Points, in no order, along strands that fork, close into loops and pass close to each other.
Two points are linked if the straight distance between their rows is under 107.
k710: [ 14   0  14 -42   2  28 -35  21 -15 -11 -34 -18 -42 -18 -15  -6 -22  10
   5 -19   7  19   0  -7 -34   6   6   5  32  14  15   4   9 -13   1  12
 -11   4 -13  30   7   4 -17  -9  -2  26 -10 -13 -30  -1  -4   1  22  13
  10]
k506: [  7  -2   6 -24  22   1  10  -5 -15  21 -13  -6  -3 -18 -23   9 -27  26
   0 -28  19 -15  21  -2 -16  15  15 -19   8 -15  -3  -4 -16 -10  -7  10
  11   9   0  10  14   8 -13  -2 -13  47   8 -14  -1 -12   9  18   8   2
  21]
k36: [ -6  12 -24 -21 -16  -7 -20 -40 -35 -15  14   6  20 -32   2  -3  11  -1
  21 -14 -21   7 -28  48  35  -1  -5 -11  -1 -14   6 -22  -4   6  -9  -1
  -4   3   2   5   9  10  -6  -8  22  -8 -18  24  11 -18  12 -42  -9  -4
  21]
k734: [ 16  26  -2  22   8  10 -28  -7 -23   9  28 -16 -18 -11  21  -7 -16 -11
   8 -27   3  32  -6  -8 -12 -10   4  -9  24 -15 -31  26  16 -15 -11 -13
  10 -10  -1  12  15  -3   1 -31 -10 -22  17 -16 -14   6  -1   9  14  -7
  -9]
k557: [  0  -2  14  14 -14  -9 -13  15  -9   5 -11   3 -23  17  21   5 -12  -2
  -1  11   8  -2  -3 -14  -8  -4 -29  -6   9   0   2  29 -11  12  15 -44
   3 -30 -10  -2  23 -21  10  15   7 -24  15   5 -18   7  18   5 -12   4
 -18]
k45: [-27 -41  -3  -1   2   0  19  29  48 -15 -10   3   8  21 -24   6  26 -31
 -11  27  -6  -3  -5   7   1  19  -2  43 -36  29  22 -17  -4  11  15   3
 -10  25   3 -16 -44   4   8  29   3  39  -7  -7   9  -3 -23  -1  23   6
   0]
k413: [ 17   3   0  33  -2   5 -18  10 -25  -3  11 -16 -13   6  -9  -7 -29 -29
  10 -16  11   6 -32 -18  -6  26  15  28  -3  29  52  19 -11 -47  14  -5
   8  13  18   0 -12  10 -10   3  16   0   3   4 -17  -5 -46 -26 -18  18
   1]
k581: [ -4 -27   2  36  18  17  19  38  26 -11  12  11  23   0  -9  14  -8 -31
 -14  -3 -10   2  39   2 -15  -8  17   0 -15  12  -3 -16  28   3  -2 -17
  17  -6  -2  -7 -20  40  -9 -16 -19   9  44  -3 -10   6   8  -3  22   1
  20]
k482: [ -9  -9 -22   0 -13 -19   5   1  12 -30 -14  -3   6  16 -19   6   0  10
   1 -18  -4 -18 -14 -25   1   6   5  10  15  20  11  -6  31   8 -17   0
  -8  25  30 -16 -42  14  10  20 -27  -8 -38  -2  29   4 -13 -12   0   6
  -3]
k915: [ 16  19 -23   8  29 -16  24 -18 -15  15   5 -24  23  -3  -4 -22 -15   4
  14 -10  10  10  -5 -18   1  17  12   7  -5 -25 -12 -15  -3 -20 -20  23
   7  13   6  16  -8   1 -20  -5 -30  10  -3 -29   4  -3 -21  24   9   2
   7]
k628: [-15 -27  -4 -45 -13  14  -1   0  43 -25 -27   1 -17   2  -5  -2 -11   3
  -6  18  -8 -33  16  28   6   6  15  30 -24  28  24 -25 -28  34  -1  20
 -14  19  27  -5 -11   4   5  -1  29  32  -2  -4  11  10 -11 -20  -1  -3
  28]
k917: [  7  16  -9 -11  28  19   0   8 -10   9 -10  -5  10   4   9   1  -2   7
  16  -9   2  24   0 -15 -18  -3  -3  -9   5 -16 -37 -25   5  -2  -6  -3
   8 -12 -37  20   1   5 -21  -8 -20  21   6 -11  -3  -2   7  30  37   1
   4]
k512: [ 17 -12 -17  46   0 -13  30  31  32 -22  13   3  13  21  13  -4  -9 -25
  -3  -4 -10 -24  27 -17 -20   4  10   8 -13  19   0 -11  18   4  -1  -7
  20  -7  23  -9 -24  31   4  -8 -20 -17  38  -8   2  19 -15  -9   6   1
   6]
k465: [ 19  17  34 -29  -7  -2  11 -11   6  11 -20   2  -2 -16  20   6  18  30
 -27  30  15   1  22  14   4   3  -1 -36  20 -26 -14 -14 -19  32   2  43
  -5 -24 -28  11  29 -10 -13 -16  13  14  15  19 -17  -1  41  43  -4   2
   3]
k832: [  5   3  10  -1 -18  -3 -28 -20  -5 -11  -4  -4 -12  -5   4  -6  -3  -6
   4  -4  -5  -4  -9   7  13   6   0  13  -2   6  26  19 -10   3   8  -5
 -13  13  16 -11   6 -13   4   3  25 -18  -1  -2  -1  -7  -6 -21 -21  -3
 -14]
k985: [-13  -7   9   0  -3 -10  13   2  24  26   5   3 -16   0 -32 -17  13  38
 -39  18   9 -20   8 -17  -3  -9  11  -1  29  20  20  27   4 -15  11  30
 -10  26  -2 -15 -19 -33  49  26  -1  -3 -43  -6   6  -7  16   5 -17  -6
 -57]
k494: [-21  -3   6  36   1  -2   9   9  -2  15  38  14  15   3 -17  -3  23 -13
 -26 -10  -5 -13  -4  -6   1 -11  14   5 -10  14  16  16  36 -31   1   8
  -4  38   1 -18 -25 -20  30   3  -8 -25 -13 -16   5 -13   5   3   1  -6
 -25]
k500: [  1  -1  10   9 -30   6 -31 -13 -19  -3   5   4 -13 -27   0  -1   7  -9
  -7  -6  -1   3 -25  15  16   6   4   0  16  13  32  36   2 -25   7   5
 -21  13  10 -10  17 -13  -4 -20  34 -13 -10  16 -20 -15   8 -28 -46   0
 -16]
k826: [  4  13 -27  16  -5 -12   5 -32   1  -2  16  -3  30   2  27  -5  13 -26
  23   7 -22  17  -9  29  38 -10  -8  -6 -24 -25 -24 -22 -14   4 -10 -10
  12 -19   0   8  15   5 -11 -10  14 -25  13   8   5   4  -8 -14   5 -17
  18]
k286: [-25  -7 -26 -29 -19   8   5 -16  13 -33 -15  21  11   6  -5  10  20   7
   6   0 -22 -10  -3  24  28 -20   7 -12 -12  10 -21 -36  12  45 -22   2
  -2 -14  10 -10  -4  27  -6  -3  -1  -7 -11  28  32  10  11 -31   5 -13
  31]
k620: [ 16  27 -11 -12 -24   7 -21 -10   6 -29 -17  -4 -15 -10  24   4  -6   1
  16  -4 -11  -7  13   6   4 -15  -6 -27  14  -3 -32 -10  27  36 -13  -3
  -2 -21   9   8  16  29   7 -31   4 -34  15  26   2  14  15 -17   0  -5
  10]
k66: [ 11  21 -38 -20 -12 -29  15 -36  20  -8  -3 -10  17  -3  -1 -12   9  20
   6  -9   0  -7 -12 -14  23   7  15 -12  -3 -13 -26 -18   7  27 -26  23
  -5  11  31   5 -18   4   2  -8 -20 -13 -31  -8  26   6  -9  -3   3  -4
   9]
k257: [ -1 -11   4  20  10  -1 -16 -26 -18  10   3  -2  -6  -8   3  24 -22   5
 -11 -32   9   1   1 -15   6   4   3 -30  33 -39 -28  54   8 -17 -22 -35
  -3  -9  15 -24  16  -6 -14 -24 -19   0   6  -4   9  12  -1   3 -16  -6
 -11]
k671: [-10   5   6  10 -11   2 -13  -8 -29  12  14   9   3 -31 -21 -13  10  -2
  -5 -18   2   6 -32   6  12  18  20  15  11   7  38  33  15 -53  -1  13
 -14  22   6  -9   3  -2 -10 -16  10  13 -29   7 -14 -29 -12 -20 -33   8
 -15]
k209: [-10  14  15  -5  -3  15 -30   9 -15   8  23 -11 -26   7 -25 -16   1   3
 -11  -4  11  21 -34 -14 -14  -6  10  20  16  32  21  22   2 -29   9  18
   2  34 -28  16  -5 -20  36  21   5 -12 -25 -17  -9 -18 -29   1  11   2
 -16]
k134: [-16 -35 -12 -32 -10  -8  12  -5  32 -11 -25   3   9  -5 -20  21 -11   3
 -12  16   5 -27  33  16  11   8  16  12 -27  13  18 -19 -12  23  -9   8
 -10  16  27 -21 -21  17  -4   8   4  38  14  -5  21  19  -6 -20  -1  -7
  32]
k75: [ 27   4   9  18  17   9   3  31 -27   0 -18 -11 -15 -11  -4 -11 -45   6
  16 -22   3 -12   4  -5 -36   0  -1  -7  11  11  18   7   2 -29  15 -15
  19 -10   4  22  10  25 -15  -3  -1  11  28   6 -30  -4  -6  -2  -7  34
  12]
k93: [  9   2  -9  36   1   3   2  28  14 -16   2 -12  -7  38  17  -5 -17 -24
  16  10  -3  -5   8 -19 -12  -5 -10  17 -17   6   0   7  -3   2   9 -37
  20 -20  16  -9  -6  13   8   6   1 -22  34  -5  -5  24 -12  -6  10   1
  -7]
k235: [ 12  14   3  24   7  23 -26  34 -35  -7  13  -9 -19  11  -8  -8 -32 -19
  17 -34   0  12 -33 -24 -26  -6  10  15  13  25  31  14  16 -44   3  -8
  18  21   3  12 -10  29  23   4  -6  -8  -6   0  -8 -12 -40 -23   2  14
  17]
k685: [  7  -8   7 -21 -18 -15   0 -34  -5  14   2   5  17 -35   3   2  14  -7
  -4  33   0  -5   9  57  42  17 -10  -2 -19 -26  21  -6 -30  10   6  25
  -8   2  11 -14  31 -10 -17 -13  40  20  22  16  -9 -12   6 -13 -27  -3
  12]
k310: [-10 -10  10   8  14  24 -12  13  -7 -10 -23  12   7 -10  -3   9  33 -19
   5   5 -13  39  -9  13   2 -10 -22  -6  11  -8 -22 -10  33  -1   7 -15
 -10 -21 -37   9   9   6 -29  -5   1   1 -11  18  -3 -17  16   6  17   4
 -10]
k662: [-17   0 -14   3 -18  -4 -12  11  30 -20  -9   0 -13  53   7  -3  17 -26
  18  25 -14   8 -26 -18   6  -8 -23  35 -26  22   1  -7   2  19  18 -29
 -11  -4  -2   1 -24 -19  18  39   1 -29 -21   2  20  12 -21 -13  15  -6
 -21]
k911: [ -1   2 -12  -1  17   6  45   4   9  12  21  36  36  20   3  -1  -8  -2
  12  -5 -12 -19  33  10   5  -9   8  -3 -35   2 -30 -41 -26   5 -13  -5
  28 -20  -9  -5   7  23  11   6   7  12  29  16  17  -9  -3  -3   4 -11
  67]
k936: [  6 -16  17  30 -14 -16  39  28  18  10  24  37  17  -6   3   2  -1   8
 -24  14 -20 -33  22   0 -15 -17   7 -25 -11  12  22   0   5   6  18   9
  16   7   7 -29  -7  13  42   6  -4 -17  34  15  -2   1  32 -14 -30  13
   3]
k571: [-22 -12  14  55  17   9  10  17  -6  17  21  12  11  24 -13   5  22 -27
 -24  -7   2   6   1 -25 -13  -6   7  10  -4   1   1  29  34 -30   3 -23
  -4   8  -8 -23 -27 -17  21   3 -18 -21  -8 -11   1   5  -3   9   0 -14
 -41]
k974: [-24 -31  -1  37  26  21   7  30  -2   1  -1  31  24  -1 -17  24   8 -25
  -3 -14  -7  12  18  -5  -6 -14   0  -6 -13  -6 -11 -13  28  -2   1 -47
  18 -11 -18 -18 -12  31 -16  -9 -23  17  19   6  16  -2   9  -9   9   5
  14]
k951: [  8  19   9  10   7   0 -23  -3 -26  20  40   1  -2 -20   8 -18   3 -13
  -2 -10  -1  19 -11  19  -2  -2  -7  -1   1  -3   4   4   7 -19  10   8
  11   6 -15  16  20 -13   9 -18   7  -5  13 -11 -18 -21   8   8   0  -6
 -10]
k304: [  3  11  -8  18   2   6 -17  -3  -9   1  22  -3  -5 -16   7  10 -22  10
   4 -35  -5   4  -1  -8  -2 -13   8 -21  15 -10 -21  19  28  -9 -21 -18
   4  11  11  -9   3  11   8 -21 -23 -19  -1  -6  14   1   5 -15  -1   0
   3]
k263: [ 11  17 -35  -9   9 -23  16 -28  17   0   9 -34  25   1  -2  -9   8  -5
  -2   5   7   7   7   5  23  20  20   6 -10 -22 -17 -24  -1  17 -29  41
  -6   4  21  10 -27   8 -28 -14 -21  12  -4 -23  11  10 -26  16   9 -14
   2]
k437: [ 21  43   2  12  -9 -11 -15 -25 -23   2  24 -34 -22  -1  31 -13 -18   7
   1  -7  11   5 -11 -18  -4   2  -3  -2  16  -8 -16  36   8  -6 -11   7
  -3   1   8  11   4 -25  12 -15  -6 -39  -2 -24  -6  19  -4  20   2  -8
 -31]
k732: [-13   4 -13 -23   1 -22 -11 -56 -22   7  -3  -2  16  -4  12  18  11  17
   5  -5   4  19 -21   4  30  -7 -13 -27  10 -36 -35  12   3  14 -17  -7
 -11 -10   2  -3  18 -20  -7   5  -3 -11 -31   8  26  -9   9  -1  -7  -7
 -13]
k305: [-13   4   2  -4  -2  -7  19   8  -1  13   7  14   4 -17 -26  -7   8  48
 -19 -10  -7 -28  -8 -25  -8 -14  11 -24  28  19   5  15  26 -17  -7  35
  -3  38  -7  -3 -24 -20  35   9 -21 -11 -49  -1  16 -18  31  -6 -15  14
 -22]
k297: [ -3   8  -7  18  31  -5  33  -4 -20  29  18  31  45  -5   4  -3  -7  12
  19  -5   0   2  12   8  -3  -9  -8 -14 -25 -20 -24 -22  -7 -14  -8 -13
  37 -15 -30   7  20  25  -3   3  -8  20  18  15  12 -26  12   9   1   5
  37]
k64: [  1 -15  21 -10  16   8 -23 -14 -14  17 -20 -18 -11  -3  12  15  11 -22
   2  18  14  33  -1  14  12  17 -19  20   1 -31  -7  24 -22  -2   8 -18
 -22 -24 -16  15  17 -29 -34   3  10   9   3 -15  -5  16 -15  23   9 -14
 -21]
k264: [  9 -11  28 -14  -5   6  10  -5  10  18  -7   1   4 -35  11  -5  20  -7
 -21  42  16   1  24  39  18  14   0   1 -18 -23  15  -5 -27  11  12  31
 -13   4  -3 -10  19  -8 -13 -25  25  29  22   0 -19  -4  12  18   1  -5
   4]
k256: [ -3  -7  21  16  -2 -11  -5 -20  -6  18  -4  -5 -16   5   6  13 -13  10
 -17   6  22  -9  20 -16  11  -2 -15 -19  18 -32  -7  50  -1   7   4 -18
  -2 -24  12 -25  23 -21  -7   1   2 -15   6  -7   2  19  15  16 -15 -14
 -30]
k291: [ 11  14  -5  -6  40  11  17  10 -10  20  -5 -12   0  -1  -4 -10 -19  17
  16 -14  18   8  15  -3 -19   8   8   7  -3 -12  -7 -17 -13 -12  -1   9
  12   4 -15  26   6   8 -15   6 -22  38   9 -28  -3   2  -8  36  24   6
  11]
k375: [ -5 -12 -20  -6  -7   0  22  26  16 -21  -1  18  12  21   1 -12 -13 -15
  19   6 -21 -30  16   4 -12   2  -1   2 -23  35  13 -46  -6   7   9  -1
  26   5  12   2  -9  37   8  20   9  12  17  17   7  -1  -8 -25   1   5
  38]
k636: [ -5   0  -5  27  28  -5  11  -5 -37  19   9  16  34  -5  12   8   4  -3
  15 -14  -4  34 -17   6  11  -3 -23 -17  -6 -36 -31  -7  -1 -15  -4 -29
  17 -33 -23  14  24   9 -23  -6  -1   7  12  18   3 -17   2   1   3   8
   6]
k995: [ 22  15  18  10  -7  14 -20  -3 -10   0 -11 -38 -28 -31   2  -2   5  -7
  -4  -9  14  17   1  -7  -7  24  23   0  28   3   8  36  13 -26  -7  23
 -26  -1   9   8  -5  -7 -28 -45  11   2  -2 -13 -40   6   1  12 -18  -1
 -29]
k17: [-13 -13  13 -36   7   3  -6 -16  -5  27  -6  -1  -1 -19 -16   1  -1  21
  -3  -3  12   0   5  13  -1  -3   0  -8  10  -6  -6   2 -10  -1   2   9
  -8   7 -13   6  22 -15  -6   0   2  35  -1  -7  -2 -15  21  10  -1  -3
   3]
k568: [ 28  21  -8  24  32  -6  23  28 -33   9   5   2  13  -4  -2 -22 -37  22
  27 -21   7 -18  -2 -22 -41  -1  -3 -11   6   3   2  -6  -1 -26   3 -10
  26   1  -8  34   9  25  13   0 -28   2   6   9  -9 -10   4  -2   2  28
  15]
k86: [ -2  12  15 -10  -3   0 -25  -5 -30  14  24 -13 -17 -16 -23 -21   8  -3
  -2   5  16  23 -39  10  -6  12   1  23   2  14  30  11 -10 -26  14  19
  -4  20 -26  24  14 -18  10  13  17   9 -13 -11 -20 -16 -20   9   2  -3
  -7]
k708: [-14 -11   5  32 -13  -9  13  16  24   1  34  32  16  -6  -1  15  12  -2
 -22  -4 -13 -20  13   0   2 -26  10 -20  -1  14  -5   6  31   1   3  -4
  16  21   3 -26 -15   9  37  -6 -12 -28   9   7  14  -4  20 -18  -3 -11
 -10]
k99: [ 10  13  16 -15   4 -24  24 -23  12  16 -27  -4   8  -1  15   1  32  25
 -25  32  10  13  10  -4  18  -1  -8 -34  15 -31 -22  -9  -1  36   1  41
  -3 -27 -15   3  11 -12 -13  -9  -1  -9  -5  21   4   5  19  33 -11  -1
 -13]
k796: [ -9 -23 -33  -1   2 -14  31  17  41 -16  -4   6  27  43 -12   0  -3 -15
  16  -8  -6 -27   6 -14  -7  12   4  24 -34  24  -1 -36 -10   9   2 -15
  16   4  31  -7 -39  20  12  25 -22  12   2   1  23   8 -22 -20  13  -6
  30]
k648: [  1  22   1  25  -8   1  -5   5 -40   7  34  16   2 -33  -9 -18  -7   9
  -3 -33  -4   0 -28  -4 -10   6  19 -11   5  16  26  21  31 -48  -9  22
   7  35   3   4  -3   2  14 -18  -6 -19 -20  11 -11 -32   7 -13 -24  15
  -7]
k92: [ 34  10  19  10   0   6  -5   4 -10  -2 -35 -37 -20 -13  13   5  -2  -8
   8   5  21  16   9   2  -8  28   2  11  19 -13   6  12  -6  -4   6  11
 -35 -18   7  19   2   0 -47 -25   8  -1  20 -11 -40   7 -12  30  -4   8
 -26]
k696: [  7 -16  11   1  11  17 -23  26 -44   6 -33   2 -23  -5  -9   4 -42   4
  17 -30  14   5 -18  -6 -29  12 -18   0  23   6  28  11  -2 -30   9 -31
  15 -10  -9  22  23  20 -12   8   1  19   1  19 -26 -10 -10 -18   0  23
  21]
k764: [ 15  15  17  10  -1 -18  25   8  16  15  20   8 -17  10  14 -17   3  11
 -12  32  -4 -33  19 -13 -14   1  -3  -1 -11   5  17   3 -28  16  22  21
  11   3 -12  -9  -4 -26  22  29  12 -10  13  -1 -14   9  18  28  -8  -3
 -29]
k524: [ 18  12  12   9  11  16 -17  22  -9  -4 -15 -20 -28 -22 -10 -12  -4   2
 -11 -11  12   8  -1 -12 -33  11  22   6  28  22  18  16   9 -29   5  17
 -18  16 -11  19  -8   4 -10 -17 -10  11  -8 -17 -38 -11 -10   9   1  15
 -16]
k142: [-22  11   9   3  -4   8 -17  -4  -4  19  39   4 -14  12 -22 -12  10  11
 -19  -9  -5  -2 -20 -23  -6 -18   2  15  -3  14   8  26  13 -22   1   6
   6  43 -12  -2  -7 -34  53  31  -9 -21 -27 -27  18  -4  -8  -2  11  -8
 -27]
k222: [  8   9  13  -9  -6  -9  15  10  13  16  22  12  -9  22  14 -13   3  -2
  -1  37   0 -23   8   9  -2   1 -12  24 -25   4  18 -14 -47  13  15   6
   6  -4  -5   1  18 -27  13  33  26  10  28   1 -16   7   3  24  -2  -7
   2]
k489: [  3 -17  15 -22  13  34 -31  29 -11 -10 -48  -7 -33  -1 -18   9 -15  -7
   3  -8  11  23  -4  -6 -26   6 -13   9  20   5   6  10   1 -13  19 -25
 -14 -16 -17  35  11   8 -31   7   8  34   0  -5 -28  -4  -7   8  21  16
  10]
k584: [-16 -18 -27 -24 -17  -9  21 -12  38 -21 -15  10  26   6 -10  19   4   4
 -14   2  -3 -22  19  18  21   5  15   0 -20   8  -6 -38 -13  47 -24  10
  -4  -9  21 -20 -25  27  -3  -4 -10  18  -1  12  20  14  -6 -18  -1 -15
  40]
k354: [ 14  13  -8 -12  -9 -24  27 -22  23   4 -15 -13   5  -5  -5 -11  26  30
 -14   8   0  -3   1 -22   9   5   5 -21  16 -15 -18  -7   9  23 -15  48
  -6  -5   2   2 -12  -8  -9  -5 -19 -17 -23   2  13   0   8  28  -2   1
 -24]
k189: [ 15  -5  45 -27   1   3  -8  -9   5  21  -5  -1 -14 -32   8  -3  19   6
 -25  45  18   5  27  33   9   5  -7  -8  15 -11   0   2 -27  12  19  42
 -18  -7 -23   8  34 -25 -11 -15  29  20  14  -1 -32   4  28  31  -4  -4
 -22]
k377: [-29 -19 -19  -5 -18 -20   9 -18  10 -20 -13   6   9   0 -21  13  14  17
  -3  -4  -6 -14  -3  -3  15  -5   1  -3   6   7  14   7   9  16  -8  -6
 -17  16  26 -25 -12   5   9   9  -7  -9 -24  13  30  -4  13 -26 -20   5
  -6]
k139: [ -4 -11   9 -63 -18  21   0 -12  25 -10   9   6 -13   7  24  13 -18   7
   0  20   2 -27  28  38  16 -10   9  14 -26  16   1 -29 -44  30   4  17
 -15   6   8 -15  23 -22   5   5  37  19  17  -5  12   8   1  -8  -2 -12
  41]
k908: [ -4   1  26  -9  -3  -9  10   7  26  15  16   0 -23  19  -5 -23  12  20
 -21  37   4 -28  11 -15 -19   0  -8  14   5  23  30  23 -34  10  24  25
   0  19  -8  -6 -13 -40  45  41  11  -5 -19 -11  -7   9  13  20  -2 -15
 -38]
k949: [-36 -36   8  20   8  20   3   9   6 -10 -20  25  16  -4 -19  26  31 -14
  -8   1 -14   9   5  12  11 -22 -12  -4   6 -12  -9 -10  31  13   7 -26
  -5 -10 -17 -16   2  25 -19 -13  -8  13  -5  22  15 -10  22  -3   4  10
   0]
k370: [ 17  -2  23  19   0   8  -4  17 -14   0 -46 -20 -10  -4  14  21   2  -1
  -5   4  19  13  15  -7  -3  12 -14 -13  30 -18  -4  29   4   0   7  -9
 -16 -38   3  -4  12   1 -48 -26  12  -5  17  14 -37   7   4  21 -17  14
 -23]
k198: [  9  16   5   5  -8  -4 -12  12   4  -4   9  -1 -14  30  18  -4 -19   1
  15   0  -2  -8   4 -19 -14 -17 -14   6  -4  12  -6   5  -5  13  17 -25
  18 -14  -2   5   9  -8  24  16  -2 -24  13  -2  -1  17   2  -2  12   3
 -12]
k982: [  9  22   1  11   1 -14  19   7 -21   3  12  17   8 -16  -9 -20  -9  38
  -2 -16  -9 -18 -17 -12 -10  -2   2 -25   9  12  14   2  20 -23   2  25
  12  31  -2   0  -5  -2  29   6 -13  -9 -19  14   0 -26  16  -4 -15  24
 -12]
k23: [ -3 -13  -3  -4 -29  -9  -9 -17   9 -14 -17  -3  -1  -3   4  10   3  -6
  -1   7  -6 -11   1  13  29  -9  -2   3   1  -3  10   8  -3  20  -2 -16
 -13 -11  22 -28  -1   0  -3  -9  14 -18  -6   7  18   7  10 -23 -24  -6
  -2]
k229: [-21 -28  11 -13  -2   6 -40 -19   4  -1  19  -2 -12   3  25  22  10 -30
  -4  11 -12  25  -7  14  25 -24 -15  11 -10 -24 -11  10  -7  13   1 -35
  -8 -14 -16 -19  12 -34   3   3  12 -11   4 -17  15  23   2   4   7 -41
 -12]
k289: [ 16  11  -9  25  29  -9  26  20 -26   1 -15   6  17   1  -7  -7 -32  23
  20 -29   4   1  -3 -34 -30  -1  -2 -21  13 -14 -20 -15  13 -25 -17 -12
  19 -14  -2  11  -8  32 -11 -14 -38   4  -8   6   5  -7  -6  -1  12  24
  10]
k733: [ 10   7 -10 -24 -13 -22  -7 -48 -34  15  13  -4  25 -40   5  -8  -1  15
  14  -3   0   5 -14  48  35  15  -6 -12  -9 -24  22   1 -23 -10  -1  11
  -2  -4   9   9  32   3 -13 -11  30  10   7  14  -7 -24   9 -19 -26  -1
  14]
k444: [-16 -27   4  38  -1   7  -1  32  26 -15  -9  -6  -6  22 -11  13  29 -40
 -23   4  -4  14   2 -18 -10  -1   3  21  -1  16   1  19  33  -1   7 -22
 -24  -3  -2 -16 -36  -6  -4   1  -2 -17  -2 -17  -2  15  -1  19   7  -3
 -36]
k927: [ -6  17 -36   0 -13 -19   5 -28  -4 -16  31  10  25  -2  13 -19  13 -14
  34  -7 -25  -7  -6  24  23  -4  -5  -2 -25   3 -11 -34  -9   3  -9  -5
  12  -1  12   7   3  23   4  -5   2 -18  -4  12  19  -5  -7 -36  -6  -2
  26]
k173: [  5  17 -16 -13 -13   4  -8  16  18 -14  -2  -5 -11  37   0 -17   5   0
  14  10 -15   2 -23 -24 -18  -7  -9   7   0  23  -8 -12  11   7   3  -3
  -3  11  -2   4 -11 -11  32  26  -8 -24 -20   3  10   4 -10  -7  17   2
 -13]
k604: [  7  11 -17 -23   0  -7 -13 -27   6  -4  -4 -19  15   3  31  17  14 -15
  21  27 -10  28  -8  32  25   5  -8  -2 -18 -34 -28 -21 -16  16  -9  -5
  -7 -34  -8  15  17  -7 -40  -6  19   1   1   6  -3  10  -5  -6  16 -15
   8]
k396: [ 12  20 -14  10  26   3  12  28  -8  -3 -18   3   6  23   9  -5  -4   5
  23   0   2  16  -9 -34 -32  -3  -9 -15   2 -11 -38 -14   9   1  -2 -15
  11 -28 -16  18   0  15 -21  -1 -15  -1  -4   8   1  -1  -2  20  22  24
   7]
k485: [ -4   4  26 -52   4   9 -25 -25  -2  11 -20 -18 -31 -24 -10   3  -6  30
 -15  -9  22  20  21  10 -10  -3  10 -15  30  -5 -26  11  -2  14  -6  24
  -7  -3 -18  22  25 -28   0 -11   7  19 -11 -26 -13   5  23  25  17 -12
 -11]
k57: [  9  -4 -14  -6  13  13  36  23  21  -7   9  24   9  10   4  -2  -7   3
  11   3 -10 -26  38  16 -10   4   4  -2 -29  14   2 -43 -25   6   5  12
  22  -9  -2   6   2  31   2   4   4  23  31   1  -3  -2   2 -12   5   2
  58]
k322: [ -7   0  -8  11   7 -16   2 -40 -19   5   0 -11  17  -6  -6  18  -8  20
  -8 -31  13  13 -28 -18  17   5 -10 -21  20 -39 -23  31   1 -16 -19 -22
  -7  -3  27 -24  -5  -9 -20  -4 -24  -4 -25   5  30   8 -11  -3 -23   2
 -12]
k214: [ -7 -14  12 -44   1  21  10  11  20   3  25  19 -13  22  30   0   0   2
  -3  37 -12 -20  12  30  11 -13 -12  25 -36  15 -14 -38 -54  25   6  11
  -5  -3 -14 -11  23 -38   8  24  44   2  11   3   0  -3   0  25   7 -11
  35]
k213: [-10   5 -18 -28 -13  18 -27 -19  -9 -32 -25   9 -11  -8  17  19   5   8
   9 -12 -21   3   5  27  31 -28  -8 -30  14 -10 -31 -15  17  41 -15 -23
  -6 -28   3  -9  11  40 -11 -26  -2 -12  -1  34  17  19  22 -33   0 -11
  21]
k15: [ 10  10 -15  14 -39 -13  -1  -7  29 -25 -20  -2  -6   6  26  14   2   1
  -2   4 -10 -17  11  -7  15  -4   1 -22   6  -5  -8   5  13  36  -9 -10
 -12 -13  29 -21  -2  15  -3 -18   2 -37   5  18   8  14   6 -12 -25   1
  -6]
k49: [ -4  -1  11 -38 -10   4 -27 -26   4   5   2 -13 -10  11  32  14  16 -12
   7  31   0  24  -6  12  18 -10 -15   1  -9 -17 -24   3 -20  23  -4 -13
 -16 -17 -13  12  20 -37  -9   8  15 -10   5 -10  -9  16   9  16  13 -24
  -9]
k272: [ -4   4   9   1  11  22 -23  19 -29   1   4 -10 -14   6 -34  -4 -20 -15
  12 -25  18  25 -44 -31 -31   6   6  23  18  23  33   8   2 -44   3 -15
  16  28 -13  17  -1   7  20  22 -11  13 -19 -14  -2 -12 -41  -6  19  14
  15]
k526: [-18 -21 -27 -10   2  -7  11  13  36 -28  -1  -2  10  23 -28   1   6 -14
  -4 -12  -3  -7   2  -9 -10  12  18  31 -21  29  12 -23   7  14  -4   7
   5  27  23  -8 -57  15  18  23 -27  17 -18 -15  21  13 -26 -12  22 -10
  11]
k334: [-15 -17  -1  24 -10 -10   3  13  26 -11 -18 -13  -2  38  -4  11  24 -21
  -8  24  -1   2  -4 -28  -2  10 -15  39  -6   8   9  11   7  16  15 -25
 -15 -11   3 -14 -42 -26  -5  34  -8 -17 -15 -12   8  21 -27  14   5  -6
 -26]
k991: [-14 -12   6 -10   2   1  14  18  24   3   8   8   1  21  -7 -10   9  -8
   2  27  -1 -13   2   7   1   9  -1  34 -34  21  28 -14 -32   4  17  11
   1  19   4   1  -6 -12   4  26  15  19   7 -15   2   3 -10   7   7   5
   3]

How many points has the smallest loop of links through each point below? Write - if it is on no loop.
k482 => 16
k173 => 16
k506 => -

A tip is a point with one link. Name the tips that can be reached along the links from each point below, in the order of the rows.
k396 => k64, k370, k229, k485
k235 => k413, k310, k936, k437, k732
k985 => k636
